Points, in no order, along strands that fork and pass close to each other.
(in the rows, 100 means zero)
Two points are linked if the straight distance between their rows is under 52.2. Some points are linked to none.
<1073>: [101,  95,  91, 113, 111, 101,  71, 115,  87,  95, 121,  98,  94, 109,  91,
 112, 121, 117,  87, 115,  91, 110,  83, 120, 102,  81, 102, 105, 102,  95,
  99, 114,  92, 101,  87,  93]
<841>: [135, 102, 121,  84,  99,  91, 126, 121, 117,  94,  94, 120, 121,  82,  86,
  78, 102, 110,  99,  91,  92, 108,  96,  96,  95, 119, 127,  73, 112,  76,
  74,  99,  84, 116,  88, 104]
<116>: [139, 121, 112,  99, 101,  88, 112, 108, 114,  93,  72, 124, 103, 106,  85,
  77,  95, 104, 101, 102,  97,  96, 100,  91,  76, 111, 111,  93, 123,  95,
  77,  91,  83, 127,  83,  89]
<1058>: [ 88,  65,  73,  82, 119,  88,  99,  90, 100, 102, 102,  96, 102,  92, 109,
 126, 108,  81,  89, 115, 122,  62, 117, 124, 123, 129,  66, 107,  77, 122,
  93, 123, 121,  80, 131, 101]
<690>: [100, 123,  94, 110,  99, 117,  97, 105,  92,  96,  85, 102,  95, 114,  98,
  92,  98,  98, 101,  96, 113, 108,  89, 101,  90,  77,  97, 109, 111, 100,
 106,  94, 106,  97,  93, 103]
<385>: [105, 108, 119,  92,  90,  96, 116, 107, 104, 110,  96, 115, 126,  82,  97,
 101,  94,  86, 104,  94,  93, 111, 107,  71,  86, 136, 111,  77,  90,  82,
 112,  87,  82, 104, 103, 114]
<614>: [ 86,  94,  79, 109, 112, 101,  83,  98,  89, 102, 118,  87,  88, 122, 102,
 131, 123, 112,  73, 116, 113, 113,  76, 125, 109,  83,  84, 104, 112, 117,
 104, 117, 114,  70,  96,  91]
<1019>: [112,  87, 102,  94,  82, 116, 130, 138,  88,  92, 111, 122,  95,  87,  92,
  97, 128,  95,  90, 105, 100, 107, 101,  98,  95, 118, 117,  79, 101,  84,
  99, 110,  91,  87,  93, 107]
<1152>: [109, 116, 100, 104,  94,  98,  80,  90, 104, 108,  89,  87, 102,  95, 115,
 104,  52, 100, 105,  85, 107, 110, 111,  90,  92,  88,  99, 112,  80,  93,
 108,  78, 100, 109, 113, 107]
<576>: [ 95,  92,  83, 113, 113, 100,  74, 108,  86, 100, 123,  90,  90, 119,  98,
 125, 124, 117,  79, 117,  99, 112,  75, 122, 105,  80,  94, 105, 108, 105,
 101, 116, 102,  86,  92,  90]
<462>: [ 82, 108, 106,  93, 107, 124, 108,  82, 108,  88,  98,  84,  94, 115, 121,
  89, 106, 113, 132, 103, 128, 107,  75, 103,  94,  64, 100, 127, 117, 121,
  98,  93, 143,  95,  98, 109]
<247>: [ 78, 106, 118, 100, 108, 115,  90,  99, 113,  81, 108,  78,  88, 117, 117,
  89, 103, 118, 127, 100, 109,  85,  96, 106, 100,  59,  98, 131,  97, 113,
 106,  92, 118, 113,  95, 104]
<1129>: [ 89,  63,  79,  77, 113,  66, 107,  78,  98, 112, 114,  87,  99, 100, 109,
 119, 105,  82,  60, 120, 101,  79, 120, 128, 132, 122,  88, 103,  78, 111,
  94, 129, 115,  82, 130,  92]
<698>: [ 85,  68,  75,  83, 112,  80, 101,  82,  97, 106, 111,  90,  95, 104, 107,
 123, 114,  83,  67, 117, 115,  74, 109, 128, 128, 117,  76, 104,  82, 122,
  99, 123, 114,  72, 124,  92]
<171>: [ 86, 121,  85,  89,  99, 117,  93,  76, 107,  97,  93,  73, 102,  94, 125,
  99,  81,  98, 109,  80, 132, 108,  97, 107,  89,  82,  80, 107,  88, 119,
 104,  82, 152,  87, 116,  99]
<562>: [ 97, 117,  82, 113, 100,  98,  93,  70,  79, 120, 102, 120,  96, 122,  70,
 105, 116,  74,  91, 112,  89, 109, 104, 102, 105, 120,  92,  94, 116, 117,
 114, 114,  89,  76,  92,  93]
<407>: [112, 121,  94, 102,  98, 108, 104, 102,  81, 110,  96, 134, 100, 110,  64,
  94, 130,  88,  91, 109,  89, 113, 102,  90,  86, 127, 104,  81, 120, 103,
 103, 104,  85,  88,  78,  96]
<132>: [ 86, 102, 104, 101, 108, 126, 101, 113, 102,  84, 107,  97,  84, 124, 109,
  97, 123, 122, 112, 113, 117, 104,  73, 118,  97,  60, 103, 117, 117, 112,
 100, 106, 127, 101,  86, 103]
<870>: [112, 120, 113, 111, 101,  87,  96,  96, 116,  88,  72, 103,  86, 125, 111,
  90,  73, 102, 118,  95,  93,  86, 109,  77,  81,  88,  89, 125, 103, 108,
  81,  79,  92, 139,  95,  91]
<222>: [ 92,  76,  70,  92, 112,  69,  95,  57,  98, 122, 114,  82,  93, 108, 103,
 110,  94,  93,  55, 118,  87, 106, 107, 137, 137, 103, 100, 104, 100, 105,
  96, 127, 115,  88, 120,  75]
<581>: [112, 117,  98, 107, 109,  87,  81,  68,  98, 122,  85,  98, 119,  99,  83,
 106,  74,  90, 100,  87,  87, 122, 106,  81,  95, 118, 102, 100, 103,  87,
 112,  75,  82, 117,  97,  95]
<748>: [ 94, 105, 101, 103,  86, 126, 123, 104, 101,  97,  84,  99,  91, 117, 121,
  85,  97, 100, 118,  94, 118,  95,  86,  91,  87,  70,  97, 110, 115, 110,
  90,  86, 119,  92, 100, 115]
<410>: [121,  95, 121, 103,  87,  96,  98, 116, 115,  94,  88, 101, 107,  97, 114,
  87,  68, 114, 115, 101,  91,  84, 108,  83,  88,  89, 114,  97,  92,  85,
  84,  89,  81, 122, 106, 111]
<949>: [ 89,  67,  83,  83, 113,  52, 113,  79,  93, 117, 120,  89, 102, 103, 108,
 121, 111,  83,  60, 125,  89,  95, 109, 117, 135, 119, 103, 100,  85, 106,
  96, 137, 106,  80, 127,  94]
<1100>: [109, 111, 105, 102,  92,  95,  90,  95, 100, 109,  91,  95, 113,  91, 108,
 103,  62,  97, 100,  89, 105, 114, 108,  85,  91, 100, 105,  98,  88,  86,
 111,  83,  91, 103, 110, 108]
<762>: [ 87, 107,  64, 101, 109, 117,  79,  58, 106, 106,  90,  71, 103, 101, 106,
 106,  91,  85,  87,  86, 116, 104, 107, 123, 105,  99,  62, 102, 103, 123,
 111,  92, 140,  84, 106,  81]
<800>: [102, 109, 109,  92,  70, 102, 121, 111, 103, 112,  92, 116,  98,  81, 128,
 108,  74,  87, 115,  93, 111,  94, 118,  73,  83, 122, 105,  98,  75, 104,
 118,  84,  96,  90, 119, 122]
<39>: [ 88,  84, 102, 101, 111,  85, 117,  92,  93, 113, 117, 116, 122,  88,  93,
 125, 122,  79, 111, 103,  86, 102, 101,  91, 116, 148, 102,  76,  88,  92,
 113, 124,  81,  94, 110, 112]
<86>: [ 94, 102,  68, 107, 107, 108,  77,  51, 102, 114,  92,  77, 100, 104,  97,
 107,  83,  82,  83,  92, 101, 106, 110, 125, 118,  99,  74, 103, 104, 115,
 112, 101, 117,  86, 105,  83]
<947>: [118, 108, 114,  86,  75, 110, 143, 120, 110, 105,  86, 134, 100,  91, 104,
  91,  98,  81, 108,  98,  96,  89, 116,  71,  75, 129, 111,  92, 106,  95,
  97,  81,  87, 105,  94, 113]
<1147>: [ 91, 102, 117, 105, 102, 103,  84, 115, 105,  83, 105,  91,  94, 103, 102,
  89,  94, 114, 111, 100,  95,  83, 104, 105,  97,  69, 103, 119,  90,  95,
 101,  96,  94, 122,  93, 100]
<977>: [108, 102, 107, 103,  81, 124, 121, 115, 102,  96,  81, 105,  91, 113, 121,
  85,  89, 102, 113,  95, 109,  88,  95,  87,  84,  75,  99, 103, 115, 103,
  85,  85, 105,  98, 101, 116]
<44>: [ 98, 104,  84, 113, 107, 102,  76,  81,  90, 107,  99,  90, 107, 102,  88,
 109,  89,  93,  92,  98,  99, 113,  97, 110, 107,  93,  94, 101, 104,  95,
 115, 100,  93,  95,  96,  95]
<283>: [ 91,  93, 106, 104, 117,  83,  59,  87,  98, 103, 112,  84, 105,  75,  82,
  97,  88, 113, 106,  88,  67, 101, 114,  92, 118, 100, 105, 113,  86,  78,
 113,  92,  80, 130,  92,  89]
<1006>: [ 77, 105, 101, 107, 116, 103,  61,  83, 105,  98, 113,  66,  83,  88, 100,
 102,  91, 116, 102,  86,  92,  93, 118, 118, 116,  80,  88, 131,  81,  96,
 123,  87, 104, 115,  93,  85]
<606>: [108,  95, 109,  85, 105,  92, 116, 110,  93, 110, 121, 118, 122,  91,  74,
 104, 141,  96,  94,  94,  75, 121,  87,  93, 107, 141, 116,  52, 105,  86,
  80, 112,  83,  98,  91, 106]
<816>: [ 85,  67,  89,  92,  99,  89,  96,  98,  97, 101, 109,  87, 112,  73, 109,
 125,  92,  92,  84, 100, 119,  89, 116, 110, 119, 125,  82,  86,  69, 106,
 114, 116, 109,  68, 130, 107]
<430>: [ 97,  82,  67, 108, 117,  83,  76,  54,  98, 119, 116,  79,  86, 106,  97,
 113,  87, 102,  73, 113,  78, 107, 101, 138, 137,  93,  96, 111, 107, 103,
 100, 122, 105,  98, 109,  77]
<964>: [ 94,  81,  96,  94, 107,  73, 113,  89,  84, 116, 132, 105, 119, 106,  87,
 117, 129,  88,  87, 104,  66, 119,  89,  92, 125, 128, 115,  59, 103,  92,
  88, 130,  84,  95, 110,  98]
<227>: [108, 112, 121,  89,  84,  98, 134, 115, 110, 111,  95, 129, 115,  83, 106,
 102,  98,  85, 114,  99,  96, 100, 111,  69,  77, 146, 111,  86,  89,  87,
 111,  81,  83, 109, 101, 117]
<924>: [ 90,  88,  83, 103, 100, 104,  81,  89,  97, 101, 107,  79, 111,  83, 107,
 116,  79, 101,  85,  90, 122, 105, 101, 119, 111,  90,  86,  95,  85, 100,
 116, 102, 113,  78, 117,  98]
<735>: [141, 120, 116,  99,  97,  78, 120, 100, 126,  93,  70, 121, 102, 106,  93,
  82,  84, 103, 102, 101,  96,  99,  99,  81,  72, 124, 109,  93, 120,  99,
  74,  83,  80, 138,  87,  87]
<931>: [ 97,  77, 110, 102,  82, 106, 103, 127,  95,  96, 110,  92, 108,  79, 116,
 104,  78, 110,  97,  99, 116, 106,  99,  99, 100,  89, 114,  86,  81,  81,
 105, 108,  95,  87, 123, 117]
<35>: [125, 106, 101, 104, 105, 101,  88, 124,  91,  91, 104, 116,  98, 104,  76,
  87, 120, 114,  94, 111,  93, 109,  92, 113,  94,  93, 112,  94, 111,  88,
  85, 110,  87, 109,  80,  94]
<1062>: [ 97, 103, 123, 109,  98,  95,  99, 107, 122,  77,  83,  87,  85, 125, 108,
  74, 102, 110, 117,  97,  88,  65, 115,  83,  90,  78,  86, 122, 101, 119,
  84,  85,  96, 126,  84,  93]
<1099>: [ 88,  91,  66, 107, 118,  92,  74,  65, 100, 117, 116,  81,  84, 127,  98,
 122, 104, 106,  71, 118,  99, 107,  88, 138, 125,  85,  82, 111, 114, 120,
  99, 119, 117,  80, 100,  79]
<235>: [ 68, 105,  90,  90, 102, 120, 124,  97,  90,  90, 104,  99,  86, 104, 109,
 106, 132,  98, 100, 100, 139, 108,  74, 109,  97,  91,  85, 109, 110, 127,
 112, 104, 148,  63, 101, 100]
<1174>: [ 99, 117,  85, 101,  92, 121, 123, 118,  82, 104,  94, 139,  87,  97,  87,
 106, 133,  79, 111, 102, 106,  95, 104,  89,  84, 127, 100, 105, 113, 109,
 116, 103,  94,  87,  82, 104]
<765>: [ 92,  64,  87,  97, 107,  62, 110,  82,  88, 115, 124,  88, 113, 100, 102,
 125, 113,  86,  72, 115,  83, 110,  99, 104, 131, 117, 107,  83,  90,  97,
 100, 131,  94,  81, 122,  97]
<287>: [138, 102, 113,  84,  97,  96, 130, 126, 108,  97, 101, 130, 106,  84,  76,
  81, 122, 108,  91,  94,  93, 111, 100, 104,  99, 124, 128,  70, 118,  82,
  73, 102,  89, 101,  81, 103]
<1071>: [ 83, 116,  96,  88,  99, 119, 109,  75, 107,  90,  95,  79,  98, 103, 122,
  92,  97, 102, 119,  93, 137, 111,  79, 104,  92,  74,  89, 115, 104, 122,
 103,  88, 153,  84, 110, 104]
<165>: [108, 103, 116, 107,  90,  99,  94, 108, 115,  95,  87,  94,  96, 110, 122,
  91,  65, 111, 122,  96,  97,  81, 110,  84,  89,  74, 101, 115,  91, 100,
  87,  83,  91, 120, 106, 110]
<224>: [103,  80, 114, 106,  79, 115, 105, 126, 105,  94, 103,  92, 102,  94, 124,
  96,  73, 117, 113,  99, 110,  91,  98, 102,  95,  75, 112,  95,  90,  88,
  92, 101,  96,  96, 119, 120]
<284>: [128, 120, 119, 103, 101,  74, 102,  98, 122,  95,  73, 110, 104, 108,  94,
  90,  72, 106, 108,  99,  89,  96, 105,  75,  74, 114, 104, 108, 106,  97,
  81,  82,  81, 148,  93,  84]
<275>: [111, 107, 122,  89,  96,  90, 114, 106, 108, 109,  94, 113, 132,  83,  90,
  92,  93,  97, 102,  91,  89, 116,  98,  77,  88, 129, 119,  69,  95,  73,
  98,  85,  82, 115,  99, 111]
<163>: [103, 131, 104, 109, 108, 100,  91,  93, 107,  96,  75,  96,  85, 123, 107,
  92,  80,  98, 116,  91, 105,  98, 103,  86,  85,  76,  91, 130, 102, 106,
  94,  78, 104, 125,  96,  95]
<220>: [ 85,  96, 101, 108, 115,  91,  58,  82,  96, 104, 113,  73,  93,  75,  91,
 100,  85, 116, 102,  86,  75,  96, 121, 104, 119,  93,  98, 124,  81,  86,
 120,  89,  86, 121,  95,  87]
<474>: [ 95,  93, 115,  99, 115,  77,  67,  97, 104, 100, 115,  88, 118,  70,  88,
  95,  83, 115, 113,  86,  69, 102, 111,  89, 111, 102, 115, 103,  83,  70,
 106,  93,  81, 137,  98,  97]
<375>: [129,  93, 107,  85,  83, 110, 139, 137, 100,  94, 107, 130,  97,  86,  82,
  87, 127,  96,  91, 100,  94, 109, 107, 100,  97, 125, 127,  78, 111,  82,
  85, 105,  92,  93,  83, 104]
<744>: [ 92,  88,  72, 115, 117,  89,  67,  71,  93, 113, 121,  84,  89, 115,  91,
 121, 100, 106,  81, 114,  84, 109,  90, 129, 125,  86,  93, 110, 109, 105,
 102, 117,  98,  92,  98,  84]
<999>: [103, 100,  92, 109, 124,  83,  70,  52,  95, 126, 100,  91, 112,  98,  71,
 105,  86, 100, 107,  94,  60, 117, 103,  96, 127, 115, 110, 101, 116,  86,
 104,  98,  82, 125,  96,  85]
<380>: [116,  91, 112,  98,  72, 119, 127, 125, 108, 100,  85, 112,  98,  99, 116,
  84,  84,  98, 107,  99, 103,  86, 104,  84,  86,  94, 109,  90, 110,  91,
  87,  88,  91,  96, 103, 115]
<578>: [ 73, 104,  98,  91,  99, 128, 126,  98,  94,  91, 100,  93,  85, 111, 113,
  97, 123, 105, 108, 104, 135, 114,  68, 107,  93,  77,  99, 112, 120, 122,
 106, 100, 150,  75,  99, 103]
<148>: [103, 113,  87, 110, 108,  90,  81,  62,  85, 122,  99, 109, 107, 120,  63,
 103, 102,  83,  93, 108,  76, 120, 100, 100, 110, 117, 105,  88, 121, 101,
 103, 109,  84,  93,  91,  90]
<752>: [117,  99, 132, 102,  96,  74, 101, 111, 122,  73,  92,  96,  94,  98,  92,
  62, 100, 112, 103,  94,  80,  62, 117,  95,  95, 100, 103, 105,  98, 109,
  79, 101,  77, 128,  79,  82]
<5>: [ 71, 107, 109, 101, 112, 109,  72,  95, 111,  86, 116,  70,  86, 100, 111,
  97,  94, 119, 114,  93, 106,  91, 105, 119, 108,  67,  94, 131,  83, 102,
 116,  91, 114, 112,  99,  94]
<479>: [109,  98,  99, 110, 107, 102,  76, 120,  90,  89, 111, 103,  98, 101,  87,
  97, 114, 114,  96, 109,  92, 107,  90, 114, 100,  81, 108, 102, 101,  87,
  95, 111,  88, 111,  87,  96]
<838>: [ 85, 108, 119, 104, 105, 109,  94, 105, 116,  80,  91,  85,  86, 127, 111,
  78, 105, 113, 126,  99,  99,  75, 106,  94,  95,  63,  91, 127, 103, 116,
  95,  87, 108, 122,  87, 101]
<446>: [ 89, 107, 106,  99,  96, 125, 118,  91, 107,  92,  85,  91,  91, 119, 125,
  86, 104, 108, 130,  98, 122, 100,  79,  89,  89,  64,  95, 117, 119, 117,
  88,  84, 132,  95, 100, 115]
<1005>: [126,  89, 125,  98,  91,  96, 107, 124, 114,  91,  98, 107, 114,  84, 104,
  82,  82, 114, 112, 103,  90,  93, 101,  92,  94,  96, 124,  85,  95,  74,
  81, 101,  81, 123, 100, 111]
<322>: [ 88, 116,  73,  94, 104, 117,  84,  68, 105, 102,  90,  73, 106,  94, 113,
 104,  87,  89,  96,  80, 124, 105, 107, 112,  94,  97,  67, 101,  90, 123,
 112,  85, 141,  84, 113,  90]
<1014>: [ 96,  92, 102,  97,  91, 112, 129, 132,  99, 102, 104, 126, 102,  67, 110,
 119, 107,  87, 121,  99, 108,  93, 112,  85,  93, 138, 111,  94,  88,  87,
 118, 108,  88,  92, 108, 119]
<893>: [116, 102, 114,  92,  68, 115, 136, 119, 106, 105,  84, 123,  96,  98, 116,
  87,  86,  87, 106,  97, 102,  85, 111,  72,  78, 111, 107,  92, 105,  96,
  93,  81,  90,  99, 102, 114]
<639>: [ 91, 115,  80, 108,  96, 118, 112, 113,  77, 105,  98, 131,  84, 102,  88,
 112, 138,  79, 104, 108, 107,  98, 100,  97,  91, 118,  90, 105, 113, 118,
 119, 113,  98,  75,  88, 103]
<641>: [102, 108,  89, 109, 116,  85,  76,  53,  91, 127,  98, 100, 113, 113,  64,
 102,  91,  91, 100, 100,  66, 120, 101,  99, 118, 114, 112,  91, 122,  93,
 101, 105,  83, 111,  91,  87]
<733>: [ 86,  58,  94,  93, 100,  82, 107, 113,  90,  98, 117,  87, 108,  72, 110,
 129, 104,  96,  79, 106, 117,  98, 106, 102, 117, 122,  90,  86,  72,  97,
 111, 119,  99,  66, 129, 110]
<152>: [ 94, 115,  79, 110,  97, 111, 101,  95,  74, 110, 102, 124,  90, 115,  79,
 109, 133,  79,  92, 111,  99, 105,  99,  98,  97, 118,  89,  95, 116, 119,
 115, 115,  92,  70,  86,  99]
<1119>: [108,  76, 118, 108,  82, 120, 104, 127, 113,  91, 100,  93, 100, 103, 127,
  90,  84, 122, 122, 101, 101,  72,  99,  97,  96,  71, 105, 100,  99,  96,
  82,  94,  94, 104, 109, 121]
<929>: [106, 103, 125,  84, 101,  89, 117, 112, 110, 110, 103, 113, 139,  82,  84,
  92, 108, 101, 100,  83,  82, 118,  87,  85,  97, 135, 117,  57, 101,  74,
  88,  89,  85, 118,  95, 112]
<69>: [ 94, 110,  95,  94,  84, 108, 115, 108,  96, 105,  94, 112,  98,  72, 125,
 112,  84,  86, 117,  87, 122,  86, 114,  85,  87, 123,  92, 105,  73, 113,
 122,  97, 106,  82, 122, 119]
<727>: [ 98,  93, 123, 106,  94, 105,  93, 117, 114,  84,  99,  89,  95, 108, 119,
  82,  84, 118, 122,  98,  94,  67, 109,  97,  96,  69, 100, 115,  89, 101,
  89,  91,  90, 119, 100, 110]
<337>: [ 97, 119,  86, 112, 103, 110,  82,  89,  92, 101,  89,  90,  98, 107,  99,
 103,  86,  96, 100,  92, 112, 111,  92, 108, 100,  81,  90, 111, 101, 101,
 115,  91, 105,  99,  97,  97]
<365>: [102,  94,  94, 112,  99,  99,  86,  98,  86, 104, 103,  99, 115,  92,  88,
 105,  97,  94,  90, 100,  97, 116,  93,  98, 105,  99, 103,  88,  98,  82,
 109, 106,  86,  95, 100, 100]
<584>: [104,  87, 118,  99, 104,  84,  78, 113, 104,  93, 116,  95, 123,  73,  98,
  95,  82, 116, 112,  93,  80, 105, 102,  95, 106,  94, 122,  92,  81,  69,
  95, 102,  81, 127, 105, 107]
<190>: [114, 116, 121, 110,  99,  73,  95, 100, 123,  84,  77, 100,  86, 115,  99,
  85,  82, 104, 111,  95,  84,  77, 118,  76,  79, 102,  95, 120,  98, 107,
  81,  85,  81, 145,  90,  77]
<983>: [ 85, 127,  98, 103, 115, 117,  91,  88, 104,  89,  91,  87,  90, 121, 105,
  91, 107, 107, 119, 101, 119, 109,  85, 108,  94,  64,  92, 129, 114, 116,
 107,  92, 130, 105,  90,  99]
<169>: [ 95,  88, 102,  97,  81, 118, 130, 134,  90,  95, 106, 116,  95,  82, 103,
 105, 115,  88,  99, 101, 109,  97, 108,  91,  93, 117, 111,  89,  94,  89,
 115, 107,  92,  84, 106, 109]
<290>: [ 82, 101, 100, 105, 110, 115,  85, 111,  98,  85, 115,  87,  91, 111, 109,
 108, 110, 120, 102, 107, 116, 104,  79, 124, 104,  65,  96, 117,  99, 103,
 108, 107, 115, 102,  97,  98]
<4>: [ 71,  96,  85,  90, 108, 110, 111, 103,  89,  94, 110,  92,  88, 106, 107,
 122, 132, 104,  83, 107, 136, 107,  74, 115, 105,  94,  78, 105, 106, 126,
 111, 107, 140,  61, 103,  94]
<700>: [103,  95, 132, 107,  90,  83,  95, 107, 126,  75,  87,  85,  87, 113, 108,
  70,  96, 109, 108,  93,  81,  58, 122,  80,  91,  89,  87, 111,  97, 117,
  80,  86,  86, 127,  83,  89]
<371>: [ 97,  90,  95, 109,  93, 105,  93, 112,  87,  96, 107,  95, 107,  92,  96,
 110,  99, 102,  87, 104, 109, 115,  88, 107, 104,  92, 103,  91,  95,  86,
 109, 108,  91,  87, 105, 103]
<319>: [ 84,  69,  78,  87, 111,  93,  97, 100,  97,  97, 103,  95, 105,  74, 112,
 127, 102,  88,  97, 105, 128,  70, 116, 115, 116, 129,  68, 101,  72, 117,
 106, 116, 119,  71, 131, 107]
<626>: [108, 112, 112,  94,  77,  98, 109, 103, 103, 110,  90, 109, 110,  88, 114,
 101,  67,  90, 103,  94, 106, 108, 111,  73,  86, 115, 106,  92,  82,  93,
 113,  80,  91,  97, 115, 117]
<873>: [ 96,  71,  91, 102, 103,  76,  97,  90,  85, 109, 123,  94, 118,  97,  95,
 121, 115,  91,  79, 109,  80, 120,  90,  97, 125, 113, 107,  74,  97,  89,
 100, 125,  86,  86, 113,  97]
<359>: [ 84,  97,  88, 101, 105, 115, 101, 114,  87,  98, 115,  94,  85, 118, 106,
 120, 132, 112,  79, 111, 124, 116,  71, 116, 100,  81,  88, 101, 113, 117,
 107, 112, 125,  70,  96,  95]
<1084>: [102,  97,  83, 114, 122,  89,  66,  44,  97, 125,  98,  82, 101,  91,  83,
 105,  78,  98, 101,  91,  64, 110, 112, 111, 132, 108, 102, 112, 106,  89,
 108, 101,  88, 119, 101,  85]
<97>: [102, 101, 123, 101, 102,  92,  87, 122, 104,  77, 108,  99,  88, 106,  90,
  74, 113, 115, 101, 103,  83,  77, 107, 111,  98,  79, 107, 114,  91,  99,
  92, 105,  88, 125,  79,  91]
<409>: [ 90,  69, 102, 100,  89,  92, 102, 121,  89,  96, 118,  85, 111,  73, 112,
 121,  92, 105,  82, 102, 116, 108,  98, 102, 110, 102, 102,  82,  78,  84,
 111, 112,  99,  75, 124, 110]
<754>: [ 87,  96,  63, 104, 115, 104,  79,  52, 103, 113, 101,  80,  91, 116,  95,
 112,  94,  92,  75, 104, 101, 106,  99, 138, 125,  91,  75, 106, 109, 118,
 103, 111, 121,  85, 102,  77]
<896>: [ 92,  93,  97, 109,  97, 111,  91, 115,  92,  91, 107,  90, 101,  97, 107,
 109,  95, 111,  93, 102, 119, 108,  85, 115,  99,  76, 100, 104,  95,  92,
 108, 105, 103,  92, 109, 104]
<872>: [ 84,  96, 102,  99,  96, 131, 121, 115,  97,  88, 101,  99,  84, 120, 114,
  95, 124, 114, 108, 107, 124, 108,  72, 111,  95,  67, 105, 109, 122, 113,
  97, 103, 136,  86,  95, 106]
<1172>: [104, 101, 102,  92,  80, 118, 141, 130, 101, 104,  95, 135,  93,  80, 113,
 105, 104,  80, 123,  99, 107,  84, 115,  77,  80, 130, 110, 103, 100,  93,
 111,  95,  92,  98,  99, 115]
<627>: [104, 121,  97, 101,  86, 120, 125, 118,  85, 101,  84, 127,  88, 108,  92,
  87, 116,  82,  99,  99, 107,  99, 102,  85,  79, 104,  99,  99, 115, 105,
 109,  93,  98,  89,  86, 103]
<972>: [ 96, 136,  96, 107, 112, 107,  87,  85, 104,  96,  79,  88,  88, 121, 107,
  92,  88,  99, 118,  91, 111, 107,  98,  97,  91,  69,  88, 132, 106, 112,
 102,  80, 119, 117,  94,  97]
<557>: [110, 113, 111, 104,  90,  95,  88,  96, 111, 105,  86,  92,  93, 106, 123,
 101,  50, 108, 118,  89, 101,  97, 114,  84,  89,  82, 101, 117,  82, 100,
  94,  73,  98, 119, 112, 109]
<394>: [116, 100, 126,  97, 102,  82,  93, 120, 112,  71, 103, 102,  92,  98,  84,
  64, 115, 115,  99, 101,  80,  74, 111, 107,  99,  90, 111, 106,  95, 103,
  80, 107,  82, 125,  76,  87]
<767>: [135, 122, 105,  96,  96, 102, 117, 115, 101,  99,  82, 131, 101, 103,  73,
  77, 112, 101,  92, 104,  97, 108, 101,  96,  79, 117, 112,  82, 123,  95,
  85,  96,  88, 102,  77,  92]
<121>: [100, 100, 118,  86, 103,  93, 121, 111, 100, 112, 112, 117, 132,  84,  81,
  99, 123,  93, 101,  86,  80, 116,  91,  86, 103, 146, 114,  54,  97,  78,
  93, 101,  83, 108,  96, 111]
<638>: [109, 102, 102,  91, 100,  99, 120, 112,  90, 111, 112, 131, 111,  94,  73,
 105, 143,  88, 100, 104,  81, 112, 100,  88,  99, 145, 111,  66, 106,  91,
  97, 112,  80,  92,  87, 105]
<520>: [135, 113, 106,  99, 104,  97,  99, 118,  99,  94,  93, 124, 105,  98,  72,
  81, 115, 109,  94, 104,  91, 110,  96, 105,  91, 106, 116,  85, 117,  88,
  81, 105,  85, 110,  79,  94]
<545>: [111, 123,  99, 104,  88, 119, 119, 115,  90,  97,  74, 120,  90, 117,  95,
  81, 105,  93,  98,  99, 108, 101,  93,  91,  81,  86, 101, 100, 120, 105,
  96,  91, 103,  99,  88, 102]

Follow the links from the first point to the second, and from the first to the third. Name the last point that the two ways share.
<322>, <929>, <190> -> <462>
<977>, <322>, <35> -> <462>
<931>, <1005>, <838> -> <727>
<287>, <977>, <929> -> <947>

A fork is a point with three links, a tip a point with one. Leave the first point through the second and follow the links. Name the first fork or tip that comes.
<247>, <5> -> <584>
<1058>, <319> -> <727>
<371>, <365> -> <1084>
<520>, <767> -> <462>
<319>, <1058> -> <964>
<1071>, <171> -> <222>
<606>, <121> -> <947>
<385>, <275> -> <638>
